Each row is a point on a landscape with many valleys, with its height.
A ball rolls from a point to whichever of its 5 nearest points has the largest drop for the distance, and stops where none of them is lower. Distance is the straight distance between rows; heights are no part of it.
q_450 h=441: [ -9  30  51 -18 -13  -1  13  27 -15  32 -15  19 -34  19  -5  24  21  14
  43  -2 -11  14]
q_139 h=284: [ -3 -10 -28   7  46 -61 -17 -18  15 -28  26  25  19   9  15 -18  11 -29
   8  15 -10  -9]
q_478 h=299: [  8 -10 -31  14  37 -52 -22 -34  -9 -13  22  -3  32  11  10  -2  17 -22
   1  33  -3 -11]
q_542 h=262: [-13  18 -29 -14 -15  23  20   6  13  37 -33  -3  34 -21   9   5  10  -3
  17 -18 -40 -31]
q_309 h=311: [ 22  56  10   4 -36 -16   7  -8 -20  37 -40 -14   7   0  13   2 -28 -16
   9   5   1   0]
q_106 h=302: [  9  28 -11   2  -5  19  14   8  20   5  -6  -6  32 -15 -10   1 -14   5
 -22 -15 -16  -1]
q_445 h=221: [-14 -47  21   2 -11  29   0  17  -2 -27   7  10 -37  11 -11 -15  25   6
  -2  -3  11  13]
q_876 h=26: [-11  -4 -21   1   7   6 -12  13  18  -7   5   1  10 -24   8   7   0   9
 -16  -6 -20  -3]
q_550 h=341: [-23   7 -22  13  22 -25 -11 -31 -22 -32  27 -11 -15  24  20  -5 -16 -20
 -18  12  12  -8]
q_366 h=207: [-11 -54 -15  13 -13 -11 -15 -16 -18  10   8 -12 -24 -18  24  13  -6 -16
  11   1  10  -4]
q_762 h=293: [ -1  30 -31  11 -33  10  17 -13 -18  41 -41 -13  29  -3   9  14  -7 -14
   4  -1 -32 -13]
q_804 h=245: [  1  17   1  -1  12  14   5  13  12 -15   7   6  12  14 -19  -2 -13  15
 -26  -1  -4   4]
q_685 h=422: [ 23  44  -6   3 -17 -12  17 -29 -28  18 -12 -22  -4  15   2 -13 -41 -12
  -6   6  15 -13]
q_820 h=239: [  0   8 -21   1  40 -32 -11   1  25 -24  30  10  38  -1  -5  -3   5   0
 -16   3 -14   7]
q_556 h=303: [ -2  36  52 -21   5  -1  -8  11 -22  30 -14  -1 -38   5  -4  36   8  36
  42 -15  21  13]
q_470 h=285: [ 23 -30 -46  19  28 -41 -28 -32   3  -8   4  -1  28 -14  -7   0  34 -30
  -1  47 -15   0]
q_789 h=211: [-28 -58  15   7  15  14 -16  23   4 -34  13  27 -23  14 -30  -9  49   2
  11  13 -18  19]
q_129 h=254: [ -7 -56 -26  -7 -16  -4 -22   6  13  10  28  -1   0 -40  -6   6  -1   6
  56  -5  18   3]
q_716 h=193: [ 10  -9  22   6 -23  -5  -6  -4 -21 -11   1  -4 -32 -17  25  -7 -29   6
   4 -24  27   2]
q_802 h=555: [ -5  10  36 -19 -24  17  29  26   2  19 -28  29 -15  10 -10   2  25   5
   6  -7 -17  -2]
q_338 h=805: [ -7  58  10 -12  12   9  33   4  21  10   4  16   5  38 -27  -7 -18   9
 -21   7   1 -11]
q_265 h=408: [ -1  47 -17   5   3 -14  12   4   3  -5  12 -10  26   5  -4 -10 -30  -4
 -13  -8  -2  -9]
q_851 h=274: [ 27  35  47  -1  -1   2  -4   7  -6  26 -19  -4 -11  -2  11   2 -10  14
   4  -6  17  11]
q_233 h=508: [ 16  78   0  -2 -27 -18  20 -22  -5  32 -23  -4  25  -2 -14  -5 -45 -11
   9   9  -5  -7]
q_414 h=110: [-16 -11 -24  -2   0   8   0  12  12  20 -10   0  22 -28  12  13   0  -1
   0 -20 -24  -6]
q_737 h=209: [ -5 -40  17   3  37  -5 -22   1  14 -58  25   7  -7   4  -2 -14  10  29
   4  16  22  22]
q_185 h=162: [  8 -16  20   5  -3  21  -5  11  -3 -22   3  -7 -29 -21  20 -10 -14   9
  -7 -14  20  14]
q_842 h=282: [  1 -14 -36  13   5 -31 -24 -26 -12 -16   6 -15  12   9  -3   5  -2 -19
 -20  32   6   4]
q_901 h=157: [ 12 -23  46 -12   0  17  -1  10 -24   2  -4 -13 -42  -2  22  -6  18  16
  24 -23  34   7]
q_772 h=428: [ -2  31 -34   9 -22  34  26  -5  28  23 -31 -10  45 -22  -1  -1   1 -16
  -3 -14 -40  -8]
q_595 h=269: [ 16  34  38 -19   2  13   6  11  -5  48 -18  -9  -9   1   2  23  12  14
  26 -19  -5   3]
q_175 h=14: [ -6  32 -21   5   1 -22   1 -22 -19  -7  17  -5   1  25   5  -8 -32 -17
 -20   0   4 -17]
q_126 h=291: [-27 -25   0  -3   3  28   0  29  10  -4  -1  24   3   3 -25   9  31   9
 -16   8 -30  -3]
q_826 h=275: [ 19  -7 -10   8 -20 -10 -18 -29 -42   4  -4 -34 -14   9  18   5 -26  -8
  -9  11  37   1]
q_940 h=205: [ -3 -42  -8  18  20 -31 -37  -3   7 -44  17   7  -2 -23  17   0  -1 -11
  -1  18   5   4]
q_354 h=249: [ -3  28 -33   6  25 -26   6   0  41 -15  17  12  55  -2 -12  -6   1  -9
 -16  20 -29 -11]
q_329 h=733: [  0  76   7  12  -4 -14  31 -21   6  22   6 -11   8  17   2 -14 -43 -11
  -6 -19   3 -16]
q_627 h=208: [-11 -40  -2  18   8 -12 -20   0  -8 -28  10  -3 -13 -28  18   5 -11  -2
  -2  -1  10   1]
q_426 h=617: [  6  41  26 -12 -28  15  39  14  34  18 -14  29  -2  28 -29   2   7   1
 -23   2 -13  -3]
q_29 h=335: [ -1  14 -49   8  -4 -17  -4  -8   6 -12 -22  -5  51  -2  -9  10   0 -21
 -19  27 -39  -1]
q_89 h=380: [  5  13   3 -35 -20  31  12  12  21  47 -13   3  23  -6 -21  19  33  20
  22 -18 -11 -22]
q_692 h=206: [  0 -48   5 -30 -14  27  -4  17   0  16  10   8 -16 -10 -22   0  31  32
  43 -17  19   4]
q_191 h=210: [-18 -54  10  20  -6   9 -14  -1 -10 -10  21  -4 -27 -31  23   3  11   6
  28 -15  14  16]
q_346 h=90: [ 11  44 -31  13 -30  -3  24 -13  10   9 -25   0  40  -2   0  -4 -24 -14
 -15  11 -16  -7]
q_530 h=173: [  5 -50  16 -11 -15  17 -12   7   3   2  24  -7 -11 -30  -9   4  22  29
  49 -25  41   7]
q_635 h=200: [ -8 -23  14   2  10   4   2  21   9 -41   7  15  -8  22 -17 -11  10  18
 -26  17   1   8]
q_657 h=527: [  8  30  22 -10  25  14  14  10  -1 -10  34   8 -12  33 -11 -23 -26  13
 -19  -5  20 -10]
q_485 h=287: [  5  -8 -28   7  18 -42 -19  -9   8 -30   7   0  27  -6   3   6   2 -11
  -8  29 -11  -2]
q_641 h=592: [ -1  65 -30 -10   5  15  34  -5  50  10  -4  -8  44  15 -26  -7 -14  -3
 -22   2 -23  -9]
q_709 h=795: [-23   7  26 -19 -27  23  33  54  21   5 -17  39 -15  10 -18  -8  29   6
  10 -30 -45  -5]
q_653 h=219: [ 10 -19 -25   6 -20  -1  -3 -33 -26  14 -12 -28   6   8   8   7 -11 -17
 -12  11   5  -1]
q_466 h=286: [ 12 -31  34   5  -2  20   9   4 -13 -44  10  20 -54  24  -1 -31   9  19
  11  -4  30  21]
q_634 h=283: [  6   8 -25   5  -4 -19  -5 -20 -13 -17  19 -10 -11  15   8   0 -33  -7
  -9   7  31 -12]
q_193 h=310: [-24  -2   4   0  44  -9 -14 -19  -3 -60  44  -4 -24   9  32 -14  -9  -5
   9 -12  17   1]
q_682 h=242: [ 24  19 -14  10 -23 -15   7 -13 -17   7 -13 -13  -2  -8   7   0 -41 -11
 -18  -2  13  -8]
q_833 h=107: [  3 -19  -2   4  16  13  -6  13   1 -19  10  -1   0  -2  -3 -10  -7  14
 -15   2  10   4]
q_753 h=394: [  5  -1  34 -37 -19  12  12  27  -1  32 -16  16  -8  22 -16   7  30  15
  28 -12  -4  -8]
q_509 h=496: [  5  28  52  -7 -25   3   8  35  -8  -9 -23  33 -42  15 -16  -7  -3   7
  15  -4   8   5]
q_37 h=312: [-19  11 -19   6  40 -37 -17 -14  -3 -40  33   4   5   2  14 -13  -4 -13
  -5 -10  11 -13]
q_597 h=118: [  5   6  -3   8 -15  -5  -6   4   4  -4  -5  -9   4 -15  15   4 -22  -9
  -7 -19  -5   0]
q_555 h=179: [ -6 -19   6   3 -27 -10 -10  -5 -17  12 -10 -13 -17 -25  27   8 -12  -7
  -3 -13  17  -1]
q_913 h=237: [  7 -12  42 -15  -2  24  12  16 -13   8  -8   6 -28   9  -5   3  17  13
  -2  -8  18  -3]
q_757 h=84: [  2 -26  25 -24  -6  20  -1   4  -4  32   0  -9 -17 -12   0   6  14  20
  31 -38  21  -6]
q_74 h=82: [ -1 -29 -41  16   1   7 -11 -29 -16  39 -15 -31  40 -13  10  11  20 -21
   1  31 -15   5]
q_428 h=151: [-25 -53   9  -4  13  23  -5  21   7  -5  22   4 -14   1 -16  -3  40   7
   7   4  -8  14]
q_296 h=353: [ -4  -8  20  -8  -7  21  15  38  -4 -18  -2  27 -18  15 -10  -5  19   5
 -15   3  -5   4]
q_524 h=253: [ 15 -15 -35  10  14 -20 -13 -49 -29 -16  19 -48  16   8  15   7 -22  -7
 -12  17  34   7]
q_387 h=197: [ -4 -26 -31  -3 -22  -2  -4  -2 -13  39 -20 -14  16 -12  12  11  -3 -12
  22 -24 -15 -15]
q_232 h=354: [-18  10 -30  11  33 -50 -26 -26 -21 -25  16   0  11  25  31  -9  16 -39
 -17  13   7  -2]
q_818 h=133: [ -3   5 -22   8  21   6 -10  18  36 -16  -2   5  39  -8 -10   6   7   0
 -24   6 -34   2]
q_254 h=229: [-13 -60 -26  30  -2 -21 -34 -22 -17   9   7 -17  -3 -14   6  18  11 -25
  -1  29  -3  10]
q_886 h=215: [ 15 -41  15  16  50 -16 -38  -5  22 -41  21  15   6 -30   0 -10  35  -5
   5  22 -16  26]
q_440 h=241: [ -5 -28  12   0  30  23   4  -3  -2 -68  31   0 -40  28   7 -36   4  28
   8   4  34  13]
q_71 h=863: [-22  66  21   7  24  10  34  -8  14  17  28   2   6  34 -11  -9 -34  -5
 -30 -22   1  -7]
q_878 h=199: [ 22  15  11   8 -20 -12  -5  -8 -16  23 -20 -18 -13 -18  15  14 -17 -18
  11 -16  11  -5]
q_644 h=37: [ -4  12  -3 -17  -2  42  22  18  31  20 -24  16  21   3 -15   4  18   8
 -19   1 -25 -11]
q_519 h=259: [ -2 -24 -35  15   4 -21 -19 -21  -5  -5 -13 -11  15 -13  -5  21   1 -21
 -13  40 -20   3]
q_736 h=359: [  5  21  57 -13 -17  20  15  27 -15  14 -19  19 -46  17  -1   0  15   5
   7  -2   7   8]
q_292 h=685: [  9  51  37 -13 -14   6  30   7   9  18  -8  25  -4  31 -28 -10 -12  13
 -18   5   3  -1]
q_981 h=295: [ 13  16 -34   7 -20  -3  17  -8  -6  15 -28  -8  25   5   3  10 -23 -17
 -12   5 -18  -2]
q_297 h=378: [ -8 -10   9 -15  -5  31  24  19  18  27 -15  11   1  13 -19   9  24  11
 -10 -16 -26 -11]
q_372 h=703: [  7  38  38  -3 -16  -1  18  25  -9 -15   8  28 -33  36 -21 -29 -17   4
   1  -2  19 -10]
q_67 h=158: [ 14 -27 -36  21   8   3 -17 -43 -33  20 -11 -38  22 -16  13  13  -7  -4
 -10  23   4  15]
q_174 h=81: [-17 -40 -10   3  18   0 -20   7  20  -3   4   5   4 -32   3   0  16   5
  -3  11 -27  17]
q_144 h=160: [-25 -32  -5  -8  15  25  -5  18  17  10   8   3  -1 -14 -17   2  32  19
  -2   0 -18   1]
q_105 h=192: [ -5 -48   8  16  14   5 -16  -1   8 -51  18   3 -19 -32  15 -11   5  12
   7  -1  18  26]
q_552 h=201: [ 14 -18   4 -37 -11  21   7  10   9  36  -2  -2   4  -9 -13  12  16  22
  24 -22   8 -19]
q_448 h=172: [  6  14  41 -15  -7   6  -3   2  -4  38 -13  -7 -18 -17  16  15   3   7
  25 -26  13   1]
q_245 h=225: [  2 -29 -18   9  -6 -23 -22 -17 -15 -36  15 -12 -28 -10  19  -1 -29  -3
  -7  10  32   6]
q_792 h=427: [ 30  58  23  -1 -12  10  12  10   9  30 -35  -2  10   1   1   3 -17   3
  -3  -4  -5   8]

Call two points neighbours if one is among the 5 nearest of the other. Go from one point of each pair to the other, from neighbour to neighbour, staying as low as possible. Name the highest point that can't be avoided.
q_175, q_74 | q_682
q_757, q_876 | q_185
q_175, q_346 | q_762
q_74, q_757 | q_387

Where does a ball stop that starts at each point below?
q_470 | q_74
q_802 | q_757
q_627 | q_876
q_940 | q_876
q_440 | q_876
